Points on a hilly landscape, in no order, each with its height.
A ball rolls from a point to the lowest of its 4 nearest points, and stops where none of them is lower. Distance is the straight distance between rows; heights are no part of it.
Lital: 79	106	101	59	107	80	123	80	84	107	104	74	104	99	115	109	53	78	107	156	94	135	118	96	118	85	80	108	98	107	125	135	112  h=323
Sese: 117	85	81	108	114	107	104	118	118	86	123	111	84	96	108	97	138	89	110	88	103	74	75	107	81	120	105	103	88	104	99	76	85  h=244
nubu: 116	95	64	115	102	91	89	97	74	74	84	81	65	136	100	69	143	74	103	126	110	90	82	103	75	134	76	77	100	101	38	129	88  h=489
rivo: 92	107	152	86	90	90	104	88	110	122	85	92	106	82	80	109	80	100	99	86	122	107	95	55	114	116	114	108	93	98	120	98	98  h=606
bariz: 106	97	141	71	102	90	113	84	93	104	104	60	81	125	112	122	46	86	102	138	100	133	107	78	123	94	104	124	85	115	128	129	105  h=426
fetem: 116	88	56	114	113	111	113	105	98	78	113	88	70	121	101	80	144	71	108	117	92	85	76	117	76	130	87	84	93	109	88	87	79  h=460
futin: 86	74	155	71	118	95	87	106	101	98	159	71	66	97	113	140	69	98	115	98	96	109	105	96	119	66	146	128	95	154	91	122	113  h=266
sif: 114	102	54	112	98	126	127	110	104	92	93	86	85	122	90	72	147	80	106	118	100	82	93	119	90	95	88	78	116	97	114	68	72  h=544
nuve: 112	103	105	57	121	71	115	93	93	104	117	64	92	95	116	100	92	78	95	132	70	121	106	102	114	105	92	109	91	110	118	140	109  h=419
zut: 118	103	63	110	97	100	111	103	101	90	82	89	91	112	104	71	142	81	95	113	95	76	86	104	89	90	78	74	110	90	115	84	87  h=468
Kepo: 97	116	105	103	86	131	85	127	120	113	89	136	125	79	97	100	100	123	88	77	115	85	108	93	91	94	102	119	96	65	93	68	95  h=338
non: 76	85	148	45	114	86	123	81	94	98	108	82	99	96	112	110	54	86	110	124	114	144	106	82	110	86	102	123	102	117	119	113	117  h=536
Kor: 103	112	47	117	91	125	130	110	86	100	74	69	94	120	80	66	139	76	103	124	102	96	109	117	98	83	80	63	137	114	113	70	85  h=529
lasul: 69	85	120	88	124	73	75	100	98	108	174	96	58	76	117	161	110	100	129	74	82	93	95	98	104	61	134	103	101	173	67	110	129  h=209
sula: 101	63	98	142	122	157	114	126	104	83	113	141	106	166	105	105	123	141	110	110	109	85	88	173	108	114	97	113	113	100	74	91	78  h=421
rereb: 115	115	47	116	99	98	108	90	80	78	76	63	89	124	97	65	154	82	106	119	87	78	103	110	92	95	68	53	115	110	85	100	107  h=428
vibu: 105	106	93	108	124	95	98	118	110	115	158	58	52	87	101	118	96	71	112	128	77	89	90	102	103	106	110	111	83	137	121	112	101  h=203
nes: 88	99	100	134	93	143	98	125	106	83	95	141	144	110	119	92	100	145	73	82	123	69	120	111	98	73	54	120	99	66	89	71	106  h=353
Buzad: 108	121	106	135	77	92	120	73	98	124	79	66	85	119	65	113	85	70	80	137	114	109	107	56	121	109	93	89	102	112	141	111	83  h=512
Fumuz: 120	97	87	99	100	105	103	120	122	97	92	107	95	88	104	85	131	94	92	90	102	82	79	93	93	108	93	105	102	91	116	75	80  h=346
Vib: 112	116	96	74	107	93	94	96	86	122	105	48	80	119	113	111	65	87	95	161	77	122	114	101	129	96	93	123	82	124	108	138	111  h=218
pamog: 94	111	127	115	90	111	118	84	115	127	91	81	89	101	60	120	89	86	93	103	127	94	94	51	104	120	110	99	100	104	130	88	83  h=616
Vul: 129	51	126	82	106	89	82	115	100	47	86	147	128	75	126	89	91	119	87	64	105	131	105	126	89	128	75	122	89	89	74	98	131  h=53
Sene: 103	102	63	111	103	140	125	123	119	121	113	72	78	102	68	77	119	73	109	121	97	100	99	116	95	104	106	93	126	127	126	87	64  h=546
vivot: 74	65	181	63	97	113	88	76	105	89	126	71	88	110	100	132	62	108	113	91	112	127	118	88	103	79	155	128	98	142	83	113	124  h=364
Tinaf: 112	94	112	93	81	97	85	114	108	92	66	135	134	75	112	76	98	121	88	65	104	99	100	80	114	88	81	113	103	68	113	89	99  h=443
nef: 83	100	169	59	96	101	96	88	103	108	86	102	107	74	80	100	72	116	110	66	122	133	104	75	106	106	128	114	89	111	100	100	126  h=541
deki: 93	92	80	114	102	152	112	122	107	102	78	126	120	125	97	90	122	130	91	102	119	78	101	121	97	82	82	109	120	83	111	55	66  h=148
vasiv: 96	118	127	92	85	112	90	110	109	119	74	120	118	67	78	102	93	119	89	65	120	95	92	66	100	106	109	107	92	75	91	80	101  h=370
zozig: 93	115	75	117	78	75	96	89	64	113	52	109	115	109	87	62	106	110	90	89	95	96	97	79	114	61	91	66	129	80	140	101	65  h=532
Dek: 122	120	83	81	118	106	67	100	79	124	118	37	65	132	121	115	61	89	95	159	67	115	115	111	137	99	103	134	67	131	92	119	114  h=197
Mif: 82	92	174	72	98	96	84	91	116	110	114	81	88	84	85	125	71	106	114	77	113	109	101	83	103	96	151	119	90	131	93	104	126  h=349
gop: 101	90	81	106	114	117	103	126	130	104	136	105	84	80	95	113	128	97	117	89	92	78	83	110	79	118	122	102	99	111	108	77	82  h=289
moge: 103	115	91	87	87	66	111	83	94	119	82	78	101	98	94	78	92	80	93	129	88	111	98	78	116	91	88	86	117	94	140	131	94  h=433
miz: 92	107	88	145	69	78	128	60	54	109	75	93	108	124	61	112	82	100	66	100	104	112	109	36	131	107	94	49	112	108	157	115	71  h=557
dup: 101	119	117	113	86	133	73	139	116	103	85	138	140	80	103	87	82	136	70	67	114	96	127	92	97	75	76	113	91	54	70	81	116  h=363
pamat: 114	108	47	121	109	120	129	105	72	74	64	84	90	154	89	79	146	94	117	122	110	97	104	139	92	93	61	49	127	106	71	67	94  h=399
nuso: 96	95	141	57	96	90	94	101	105	100	73	123	119	58	97	87	80	115	105	67	111	132	103	80	111	107	96	117	97	92	118	98	115  h=467
gul: 118	89	114	84	105	87	82	122	125	83	115	115	101	67	117	108	126	108	98	67	96	88	78	103	90	122	112	112	83	102	90	77	105  h=202
rovof: 93	105	139	101	79	84	126	67	85	115	75	100	108	106	79	118	73	100	90	99	115	124	101	42	128	118	94	90	99	103	139	115	87  h=613
sez: 102	70	74	121	107	145	104	126	122	88	125	139	99	122	106	111	134	120	118	91	98	80	89	150	85	114	111	107	110	98	82	84	70  h=395
fak: 100	112	63	120	92	120	117	115	86	104	58	101	103	124	88	70	127	105	91	108	109	83	96	96	100	66	74	84	129	85	129	65	71  h=417
lemu: 111	85	67	121	106	133	122	111	104	76	82	113	102	145	103	84	141	108	104	110	107	77	94	136	96	92	71	87	116	84	101	57	74  h=365
Gof: 106	111	129	96	95	81	113	88	107	125	92	72	83	101	91	105	80	75	98	125	108	112	99	60	120	103	97	104	101	109	135	116	99  h=72
nar: 105	95	78	106	100	134	113	122	128	119	110	104	95	93	80	95	128	95	109	98	105	84	88	111	88	104	110	105	117	102	120	69	64  h=440
Lafun: 120	92	108	114	92	110	86	123	121	74	90	134	126	93	123	90	112	120	81	83	108	79	98	101	100	97	77	117	93	70	94	73	98  h=446
zuz: 76	102	104	101	108	95	94	106	125	134	155	100	71	64	96	159	98	96	144	89	95	87	92	109	91	93	151	101	109	136	95	101	110  h=210
saf: 88	108	89	123	89	124	91	117	92	104	73	137	133	116	109	85	106	139	76	89	126	68	110	88	106	59	62	115	116	69	113	61	82  h=309
vuto: 104	100	69	111	95	137	92	120	118	134	121	149	115	101	92	115	117	132	132	72	79	95	104	154	101	100	155	108	116	94	78	96	81  h=360
kez: 101	120	138	86	96	103	63	119	117	112	97	116	108	61	86	108	90	118	106	52	110	102	103	106	85	97	135	107	82	94	78	76	127  h=422
Gote: 112	109	71	88	83	67	108	77	81	101	80	73	107	100	102	69	125	86	95	125	70	98	102	98	107	86	76	76	118	98	117	145	102  h=459
kur: 115	105	39	115	102	129	123	102	93	89	96	62	80	122	89	63	147	72	111	129	91	87	106	122	90	102	73	65	118	121	94	82	92  h=522
dufi: 85	89	89	134	111	153	122	113	101	85	93	138	129	139	111	98	112	150	83	108	126	69	115	144	101	82	52	128	115	79	96	69	100  h=333
zuzu: 74	127	98	124	94	167	92	132	119	109	116	144	136	98	100	94	78	134	65	84	109	88	140	130	78	73	89	116	85	62	65	89	117  h=406
fas: 121	81	74	116	120	89	97	106	98	66	119	106	66	116	117	91	139	72	101	99	96	84	65	101	74	136	104	102	79	98	73	100	80  h=292
puz: 95	115	108	103	78	66	120	66	82	123	72	83	105	107	80	95	71	90	91	125	99	125	101	66	125	94	90	85	114	94	144	135	88  h=486
vanev: 76	93	131	60	103	96	126	73	85	89	104	77	91	129	117	130	30	83	113	146	115	151	122	79	111	78	100	120	93	114	118	117	106  h=464
munar: 80	129	94	100	87	113	86	95	116	147	119	137	106	70	75	135	76	98	139	67	103	106	101	136	83	99	170	98	103	106	76	80	107  h=413
bil: 87	107	156	91	88	99	115	75	109	113	88	74	94	108	81	130	74	96	91	96	122	109	103	48	120	125	109	100	85	105	129	107	102  h=686
rupez: 82	92	124	60	104	70	116	85	96	100	73	114	122	71	102	83	73	97	114	89	110	147	95	80	117	101	93	104	113	102	136	109	101  h=542
vefo: 115	100	100	83	129	77	106	103	103	106	130	64	70	89	112	99	105	70	90	114	73	102	86	100	109	115	95	108	78	119	113	115	107  h=458
Zot: 115	83	56	120	118	128	125	111	87	73	85	102	77	156	93	82	141	98	112	126	109	91	91	148	84	110	76	70	109	99	76	68	78  h=457
Kines: 71	81	160	48	104	101	103	88	95	95	83	103	113	65	93	92	66	115	118	78	119	145	110	89	95	97	114	123	101	123	104	97	132  h=615
lasun: 110	104	104	95	119	92	101	110	115	117	136	67	70	81	96	104	109	73	100	115	86	89	82	91	101	109	107	111	87	123	122	101	95  h=286
basa: 82	138	145	104	84	129	90	80	78	113	83	119	116	89	46	113	59	108	89	42	125	113	115	76	90	118	136	84	49	84	64	68	130  h=861
nuga: 111	98	128	80	100	90	90	112	117	100	84	110	114	68	107	88	103	107	101	71	104	101	85	83	106	104	99	116	94	85	114	88	98  h=410
puvu: 78	97	130	72	94	69	125	71	89	106	74	105	112	91	94	102	59	91	109	111	109	142	98	66	117	101	95	99	113	99	140	122	95  h=523
Vog: 116	119	73	104	103	88	107	101	108	117	107	53	78	98	93	77	120	71	90	139	80	89	97	91	104	103	82	93	98	110	119	109	100  h=167
muzo: 106	78	67	110	115	148	121	125	112	93	104	111	90	125	92	90	138	106	114	104	91	87	89	138	90	107	107	96	120	106	105	73	63  h=487
volu: 86	83	168	65	101	102	110	84	102	98	114	66	78	117	104	128	51	93	107	111	119	130	111	76	118	101	124	126	92	125	112	115	107  h=455
minu: 129	67	104	130	102	96	93	114	105	60	97	135	110	118	135	86	120	104	89	95	109	77	78	111	91	114	77	100	90	72	80	82	97  h=394
rupes: 84	88	113	92	124	65	70	99	102	97	159	110	67	63	111	149	122	105	128	50	80	95	82	114	89	88	131	103	95	156	67	97	133  h=200
fugut: 75	110	106	73	96	62	125	67	83	112	89	86	112	100	96	102	48	86	109	136	102	140	106	80	115	88	89	90	112	100	141	134	105  h=405
keser: 96	114	124	110	83	100	114	92	106	130	73	98	102	92	72	104	91	99	92	96	126	98	88	44	109	110	98	98	104	95	124	89	77  h=138
Piz: 83	122	165	88	81	116	75	77	97	116	97	106	101	85	69	114	65	106	107	52	125	117	107	83	88	107	157	93	74	110	76	83	141  h=855
pif: 87	100	86	104	95	154	98	125	127	109	100	136	129	96	100	105	109	132	91	87	112	80	107	121	90	94	107	118	104	74	93	66	80  h=312
pedi: 117	79	60	98	92	58	105	73	72	65	65	109	121	131	119	77	122	106	106	107	92	96	99	117	91	102	75	64	126	72	83	148	97  h=389
tama: 128	80	122	125	96	110	69	130	122	62	113	137	123	80	121	106	101	128	80	64	104	96	108	125	78	107	92	114	76	81	55	89	131  h=121
Lan: 110	114	79	88	131	95	79	96	80	115	141	44	68	113	123	107	88	84	83	146	51	104	112	113	128	116	91	116	68	133	87	130	116  h=212
pil: 64	78	181	56	89	127	86	64	94	89	98	90	101	88	78	104	65	111	112	74	127	137	127	92	92	90	149	115	95	132	80	106	143  h=497
zeken: 94	99	156	68	103	85	105	101	115	112	107	83	90	76	99	109	84	96	102	95	106	111	88	77	112	101	122	118	98	115	115	104	110  h=499
derub: 110	70	80	86	97	58	102	79	89	54	73	143	146	101	137	71	89	102	101	89	99	119	99	112	92	107	66	91	119	63	101	114	107  h=407
nute: 109	116	63	120	91	117	119	103	104	119	96	57	87	104	79	70	125	66	99	143	92	90	106	93	93	97	87	82	120	119	124	88	91  h=400
Fasof: 91	95	140	53	120	93	118	87	95	103	117	65	82	109	122	113	50	76	103	137	104	136	107	94	118	77	107	133	90	116	115	125	105  h=469
pib: 84	95	86	144	106	126	105	104	85	84	82	136	134	134	112	88	104	145	74	95	122	61	118	117	111	58	35	115	116	69	111	66	95  h=324
roru: 115	95	63	77	105	61	110	73	75	74	87	86	105	109	118	81	129	85	96	123	78	104	97	105	93	126	72	81	98	96	81	155	108  h=479
dof: 107	75	98	146	100	132	79	123	125	61	128	152	111	103	124	115	112	128	107	87	115	74	88	137	72	120	104	114	80	84	46	77	96  h=491
tabag: 84	105	90	104	85	134	106	98	124	154	122	116	99	86	61	135	90	105	128	87	105	94	95	118	91	115	166	99	116	103	97	95	78  h=384
vede: 86	105	84	105	96	143	101	124	132	120	96	120	111	83	86	103	118	120	108	89	112	80	92	112	86	108	125	112	111	85	103	69	72  h=367
Ter: 105	110	79	112	92	100	117	107	106	112	75	92	100	98	91	73	124	85	91	108	101	84	89	78	100	89	85	90	115	86	127	78	78  h=490
dese: 103	84	91	137	104	155	89	117	113	101	133	151	124	146	115	111	116	147	108	81	85	87	107	177	97	107	125	116	104	91	64	108	95  h=375
mor: 110	111	51	135	110	104	122	91	68	71	57	96	102	160	94	86	134	106	104	113	110	85	102	136	96	66	56	54	136	87	84	69	98  h=372
Mapon: 89	104	102	78	86	60	115	75	88	116	72	100	115	89	99	79	77	89	101	111	96	121	98	78	116	93	93	88	120	91	143	124	86  h=477
bar: 83	115	108	127	90	149	92	132	110	97	106	139	145	95	108	86	81	147	63	78	117	75	137	101	94	63	49	118	88	55	67	87	119  h=471
ref: 88	82	153	57	123	88	79	106	108	90	126	95	90	68	99	113	101	112	111	64	95	116	94	113	97	93	134	121	93	134	94	103	135  h=385
Kozuf: 107	105	62	120	97	105	114	103	85	84	63	103	105	131	108	73	138	109	97	108	106	76	102	113	102	67	67	74	122	79	115	62	87  h=376
Gasu: 116	98	78	89	86	66	103	91	90	91	71	105	114	103	113	66	124	91	93	97	91	95	90	97	109	89	80	82	112	77	126	110	90  h=404
duteb: 102	72	136	51	120	76	103	104	100	77	94	116	113	66	113	90	99	100	102	74	97	130	93	106	99	111	100	129	94	103	113	95	121  h=545
Pem: 128	86	74	91	103	70	108	87	80	64	77	96	92	130	125	71	132	75	95	113	89	92	82	100	91	130	78	80	98	88	68	136	101  h=441
tudez: 108	102	82	112	88	98	101	109	96	107	63	117	119	104	100	73	119	104	90	95	107	81	88	81	107	72	75	93	118	72	127	75	76  h=462
Giz: 106	72	89	133	107	109	82	116	121	74	135	153	98	85	121	132	123	119	120	69	103	82	89	134	64	123	119	108	92	100	53	79	95  h=451
vuva: 88	112	102	120	78	133	81	127	98	112	75	141	143	93	97	89	80	149	69	75	128	84	124	66	99	78	67	119	102	59	84	80	97  h=322
Nol: 111	87	60	108	97	82	94	83	65	74	69	74	92	122	102	76	142	90	110	129	92	95	98	100	90	129	68	76	116	113	44	170	98  h=513
pid: 106	111	70	84	106	89	89	87	80	110	107	46	95	99	112	95	103	86	85	159	52	108	121	108	125	115	77	104	89	124	95	149	123  h=225
kogur: 118	79	83	94	118	69	93	94	78	69	94	98	73	119	119	72	129	70	95	110	92	103	77	103	74	141	90	95	89	91	50	138	85  h=456
Rul: 74	116	137	95	94	100	89	88	121	131	129	93	81	71	81	143	80	99	133	80	109	90	96	95	86	96	161	107	96	126	82	86	123  h=224
Vukob: 123	78	97	82	95	69	110	95	92	71	76	133	129	97	132	79	112	101	90	82	92	103	89	101	107	106	78	98	108	67	116	98	102  h=445
Komav: 115	95	74	110	123	79	100	95	79	81	130	72	62	110	109	81	140	61	88	113	75	90	80	99	85	141	88	90	74	111	66	133	96  h=622
kav: 116	127	69	105	102	100	72	103	94	127	120	32	70	111	100	96	94	81	88	164	64	108	121	100	121	110	84	109	85	130	103	117	121  h=184
Rof: 94	98	82	128	96	153	90	118	120	98	135	159	136	112	111	109	97	138	97	75	91	87	124	170	84	93	125	115	98	79	55	98	108  h=374
Genor: 116	112	52	110	86	79	106	80	76	83	66	66	104	120	100	72	149	91	101	109	82	80	112	107	102	84	71	52	129	98	95	123	108  h=463
kir: 90	111	110	106	98	118	110	110	133	133	109	90	93	76	68	132	94	98	115	95	120	86	91	86	90	118	139	107	100	106	109	81	85  h=466
Sutuk: 137	60	113	87	112	71	91	109	103	55	88	138	112	98	137	85	111	98	91	80	100	111	75	112	92	127	89	113	89	81	79	98	106  h=442
Puvi: 110	73	106	149	99	108	70	124	115	68	135	154	103	94	126	124	105	119	105	76	107	89	86	128	62	123	107	114	88	98	33	87	104  h=438
zaton: 93	108	102	134	71	86	120	74	70	127	59	101	117	110	61	101	88	100	75	98	116	102	96	37	122	101	94	73	119	95	140	104	66  h=539
Pume: 119	108	95	90	106	81	111	103	107	107	103	79	89	91	106	81	123	73	90	113	89	91	86	89	100	107	88	96	98	97	130	104	92  h=439
dig: 96	110	94	115	82	115	114	104	105	127	72	110	108	93	74	90	110	104	91	99	123	86	92	61	99	96	93	100	118	89	125	72	63  h=506
Pel: 110	113	116	102	109	96	97	110	116	127	135	53	57	98	91	115	80	71	103	137	98	98	96	86	108	106	109	116	82	131	130	104	92  h=127
Fepad: 98	97	117	90	113	86	89	121	129	107	130	101	83	60	100	118	114	94	110	72	97	82	78	98	89	107	130	111	90	116	105	85	108  h=246
muviz: 115	71	115	89	127	73	89	111	107	69	138	113	80	83	118	113	129	89	106	68	84	100	72	106	86	131	121	111	82	116	75	100	101  h=92
fakif: 71	130	108	110	83	133	104	66	100	142	111	130	104	97	55	134	67	98	116	63	114	109	103	115	85	125	172	89	86	92	82	75	107  h=452
gebu: 127	80	69	121	114	97	103	102	92	68	86	109	82	139	119	75	141	81	102	118	106	75	74	108	78	121	79	80	95	83	78	90	87  h=361
Felur: 65	89	146	75	90	90	138	57	84	90	88	91	106	118	99	127	45	96	109	119	122	148	123	56	122	107	92	102	95	107	138	118	101  h=537
kisip: 106	104	103	84	130	100	71	117	77	111	150	50	47	122	126	128	61	84	97	136	64	107	104	111	134	82	115	134	63	140	98	122	102  h=207
bon: 78	107	120	90	113	87	73	99	117	122	148	111	80	61	100	143	106	103	137	64	99	90	88	113	82	86	153	102	97	139	74	87	136  h=206
Sibuz: 87	84	157	63	121	81	82	106	115	103	139	84	82	72	105	123	94	104	112	77	99	104	89	100	106	85	141	121	92	142	96	107	124  h=329
Sesol: 111	94	121	121	92	127	85	130	121	78	96	141	140	82	118	89	97	129	73	67	110	85	118	105	95	89	70	120	85	65	73	78	122  h=478
Gulaz: 108	126	95	104	83	79	103	75	83	129	80	53	92	117	92	100	68	84	90	159	82	121	122	82	130	97	89	94	101	107	137	142	105  h=237
Viko: 114	97	134	100	89	117	72	128	122	79	78	140	135	66	111	85	85	136	78	57	100	115	123	106	99	87	75	108	85	61	76	89	132  h=508
bafod: 105	75	87	118	118	88	94	113	112	78	143	126	71	81	115	128	134	93	121	73	92	84	70	111	70	128	121	106	90	115	76	90	87  h=173
mifus: 88	100	82	100	100	120	100	114	131	134	133	121	99	68	88	131	113	110	138	79	95	90	89	129	86	112	152	98	114	113	97	87	85  h=355
gelen: 116	131	85	116	91	101	87	95	102	131	105	37	67	116	85	104	76	74	91	166	85	110	121	85	125	103	83	107	94	124	120	110	106  h=147
nuvez: 121	101	58	134	101	87	99	91	69	67	54	81	90	151	100	79	147	97	112	124	112	80	94	120	87	103	62	50	114	94	57	110	98  h=383
pum: 111	69	108	70	108	74	103	99	99	60	77	148	138	72	129	82	88	105	99	73	99	133	107	106	96	108	73	112	101	82	116	93	120  h=517
lipa: 106	94	146	61	98	110	68	118	103	92	69	125	116	55	91	95	74	129	103	53	113	136	118	109	91	94	114	111	85	93	86	97	141  h=461
fem: 105	117	94	123	92	114	118	103	118	129	115	60	72	98	69	103	85	68	102	142	110	100	102	78	104	109	105	106	106	119	134	91	81  h=348
Remed: 107	84	81	106	88	63	101	84	81	69	67	139	140	117	131	67	96	119	92	85	89	102	99	115	105	76	74	74	126	62	122	109	92  h=369
popi: 80	136	92	106	87	144	76	132	114	128	98	142	130	85	80	104	73	127	89	78	115	102	124	119	83	89	129	116	85	59	70	72	101  h=362
ziv: 117	103	60	99	88	70	108	75	82	87	80	62	102	106	102	70	137	87	100	125	69	92	106	104	107	114	68	68	115	109	93	156	116  h=496
Mugiz: 107	105	102	99	87	98	99	118	123	107	79	112	115	78	99	88	111	102	99	84	115	83	88	78	104	96	98	112	106	82	117	76	83  h=414
Zosop: 95	79	102	112	120	72	72	109	101	75	150	135	70	68	117	153	129	105	122	46	84	99	77	117	78	115	124	101	89	134	57	97	118  h=190
loko: 123	84	101	75	121	70	115	100	99	80	116	94	91	92	118	90	121	72	90	96	74	111	81	100	99	124	95	106	85	104	105	116	104  h=600
fise: 112	94	78	135	106	98	103	93	81	68	62	114	114	150	117	80	127	117	92	110	113	73	93	118	103	71	52	73	119	72	104	67	96  h=352
kemad: 85	117	87	69	94	100	107	75	73	107	92	56	96	128	117	133	30	91	112	173	97	141	130	96	118	78	91	120	89	106	105	141	113  h=366
dusu: 78	92	146	91	101	84	73	86	109	118	156	82	62	83	102	151	79	102	135	84	102	93	104	93	101	63	161	110	100	155	71	105	133  h=223
guza: 121	84	74	105	92	68	96	79	82	75	66	112	125	122	124	68	123	102	89	98	89	85	93	111	108	85	71	74	120	67	107	104	90  h=378
zetu: 106	94	102	117	83	96	88	107	96	84	67	143	146	103	126	67	86	134	80	69	103	87	107	93	120	75	58	101	113	61	119	85	93  h=465
Zal: 75	121	150	101	89	119	103	86	110	125	97	91	103	84	60	137	80	103	99	70	131	95	100	64	100	131	137	93	78	101	93	82	114  h=776
Miv: 87	97	153	82	107	94	89	103	117	118	143	62	63	96	95	143	75	93	122	92	103	94	102	80	110	88	147	121	95	133	98	109	110  h=257
dufug: 101	93	103	95	137	78	91	106	89	100	169	66	54	89	118	126	101	72	97	104	69	93	81	104	112	108	103	110	75	138	99	123	99  h=262
Rina: 99	125	62	131	82	131	129	100	106	130	92	52	79	110	65	72	102	64	93	150	105	106	116	95	110	99	93	82	130	133	123	84	82  h=500
vego: 103	81	128	67	137	74	101	110	100	90	143	85	72	84	116	110	103	87	98	90	80	110	87	110	109	107	115	122	78	132	102	118	114  h=408
sitor: 83	139	104	113	88	150	81	132	101	124	89	143	136	89	79	95	57	121	66	79	125	100	134	87	82	82	98	114	79	52	54	83	110  h=368
kudef: 109	106	119	82	120	91	93	110	101	116	140	48	58	107	111	118	75	78	100	135	79	104	103	95	123	96	107	126	74	131	122	122	104  h=208
Pefu: 111	119	57	115	101	101	92	97	96	108	109	40	81	110	97	67	134	68	92	137	66	86	115	100	106	117	68	82	101	130	91	115	119  h=343
renak: 90	109	133	101	103	105	102	99	129	127	126	68	70	87	78	134	83	85	116	105	116	87	92	78	97	108	134	112	91	121	114	97	96  h=373
keto: 100	104	149	80	108	91	108	90	106	115	113	54	71	110	100	122	64	84	100	121	111	113	102	75	118	101	113	126	84	120	122	118	98  h=347
Tereg: 103	101	73	134	94	68	91	78	68	68	55	115	128	149	115	71	110	131	91	89	94	75	101	122	106	53	66	58	130	58	114	108	91  h=351
Sudun: 124	95	73	95	108	78	105	88	92	82	106	75	85	112	107	71	138	64	91	121	77	90	92	103	100	120	80	84	92	103	93	121	99  h=564
til: 104	86	111	93	136	66	96	104	96	80	157	88	56	88	119	121	121	79	90	84	72	106	71	102	102	122	114	112	75	128	84	119	100  h=251
Fisof: 81	130	111	107	78	134	98	102	101	127	75	134	124	86	58	112	76	120	87	66	132	101	107	61	91	118	128	105	80	73	75	72	91  h=397
tuli: 78	104	55	69	100	57	126	67	84	90	96	87	129	82	113	96	90	89	112	130	74	121	111	108	95	95	79	77	119	90	113	155	119  h=316
kom: 109	101	80	106	121	99	108	113	110	100	137	67	64	90	103	97	131	70	106	114	81	84	83	102	91	118	97	99	86	121	118	103	91  h=356
tigem: 121	79	113	117	106	102	66	129	121	66	120	139	112	77	119	114	113	118	94	62	100	92	87	122	75	119	105	114	79	87	60	80	119  h=390
Vame: 106	107	64	98	122	95	86	84	78	104	122	45	79	107	109	95	118	78	75	143	49	97	109	109	118	135	75	100	74	127	68	154	120  h=354
bes: 95	124	77	130	75	84	113	87	73	122	59	87	103	106	70	72	104	88	83	111	109	95	98	58	112	75	93	74	134	94	145	101	78  h=521
sesur: 68	77	174	59	95	105	121	64	98	92	104	88	100	111	92	121	57	108	112	98	125	136	115	65	114	100	120	113	96	120	110	110	120  h=562
tusur: 129	72	82	83	108	59	105	83	83	59	80	114	104	119	124	75	120	80	97	106	93	107	84	109	92	130	75	84	102	77	73	127	96  h=418
mudu: 90	104	76	158	109	90	104	91	65	78	65	120	125	152	108	82	110	145	83	96	105	70	110	127	111	39	50	76	129	71	120	65	94  h=340
Kas: 65	112	100	85	79	79	125	54	69	100	88	82	97	131	104	140	22	91	115	157	103	149	134	77	116	91	90	93	92	102	137	142	103  h=382
roko: 98	101	73	107	100	114	82	112	123	112	137	151	109	75	108	135	116	125	134	66	84	94	102	148	73	112	149	95	104	103	70	86	100  h=357
Siv: 97	105	110	92	80	79	98	96	92	109	54	125	129	88	102	70	89	109	89	79	107	109	96	69	116	87	87	101	114	75	136	100	82  h=470
tif: 90	100	87	104	108	117	109	115	136	128	141	90	76	71	77	129	102	89	129	103	100	91	90	106	95	115	137	104	108	126	123	93	77  h=332
maso: 91	112	71	142	96	73	90	92	47	84	51	109	121	139	97	78	107	144	85	85	90	78	109	121	109	34	81	50	135	64	133	93	83  h=350
Zul: 100	129	109	109	90	132	65	134	127	108	104	135	126	70	95	101	80	125	79	63	109	99	121	116	82	84	109	107	82	68	65	74	124  h=359
Pep: 115	119	92	86	99	80	105	92	95	124	99	57	87	98	104	80	97	75	90	148	74	107	104	93	115	103	87	103	98	110	128	131	105  h=339
liba: 78	119	96	105	86	147	101	107	125	137	91	123	115	88	60	120	94	118	104	83	122	95	98	98	83	114	146	108	106	87	91	72	76  h=454
fifus: 116	64	93	132	114	90	81	123	104	56	121	131	72	110	123	103	127	88	105	91	112	84	66	105	73	131	109	109	86	95	61	90	75  h=222
Dapon: 88	112	64	68	103	80	112	77	81	108	105	57	119	94	120	114	74	93	102	161	72	123	127	107	116	94	68	98	104	118	111	158	121  h=267
seso: 108	122	70	109	83	84	110	86	88	115	69	66	101	99	89	63	118	80	92	124	86	95	107	83	115	81	84	69	125	100	130	122	92  h=492
Ririg: 93	112	92	119	89	154	81	129	130	102	118	141	133	85	109	102	97	136	89	82	108	84	124	135	75	90	110	115	86	66	70	75	104  h=344
sazum: 97	107	71	91	77	59	105	81	81	107	67	95	122	95	93	69	103	99	97	108	83	109	102	92	111	77	91	69	127	83	138	136	86  h=412
Tivu: 67	116	64	83	83	57	118	67	77	108	85	86	130	89	90	91	71	98	107	136	87	126	118	97	103	83	93	70	128	94	139	162	94  h=371
bafab: 82	140	110	100	84	123	80	99	111	128	103	128	110	75	68	124	70	106	111	62	123	106	102	109	80	103	155	105	80	84	71	68	114  h=416
Fam: 100	87	104	58	106	60	110	90	95	85	73	128	132	71	118	76	85	102	103	83	95	128	96	97	105	101	79	105	114	79	132	103	108  h=493
roga: 89	120	79	107	94	138	81	125	125	123	118	147	124	82	95	112	91	126	108	71	99	95	113	144	78	89	142	110	100	74	75	77	102  h=358
Pade: 82	121	134	107	81	119	119	78	94	125	74	107	117	95	58	125	88	112	83	71	126	97	102	44	109	136	110	88	83	94	106	78	97  h=601
gazu: 123	68	111	121	108	94	78	123	112	61	119	132	93	100	130	105	119	101	95	78	109	85	73	112	78	131	105	115	81	90	62	80	98  h=298

Where does a ball stop that starts at each point below?
puz: gelen
dese: muviz
puvu: gelen
kemad: gelen
roko: muviz
Kas: gelen
duteb: deki
nuso: deki
basa: deki
Tinaf: deki
tabag: muviz
gebu: muviz

Call two points neighbours if one is among the 4 nearest of the other. Go from one point of each pair to the other, from neighbour to neighbour, staying as low as possible. Name the highest point that can't be avoided.
Gof, muviz: keto
deki, gelen: roga
Pel, gelen: kudef
Pel, Vog: Pep
gelen, keser: dig
Pel, muviz: dufug

Two balls start at each pair of points below. Name the first point that both come to, or write never.
lipa, rupez: Kepo
tudez, nar: Sese
Rul, munar: muviz
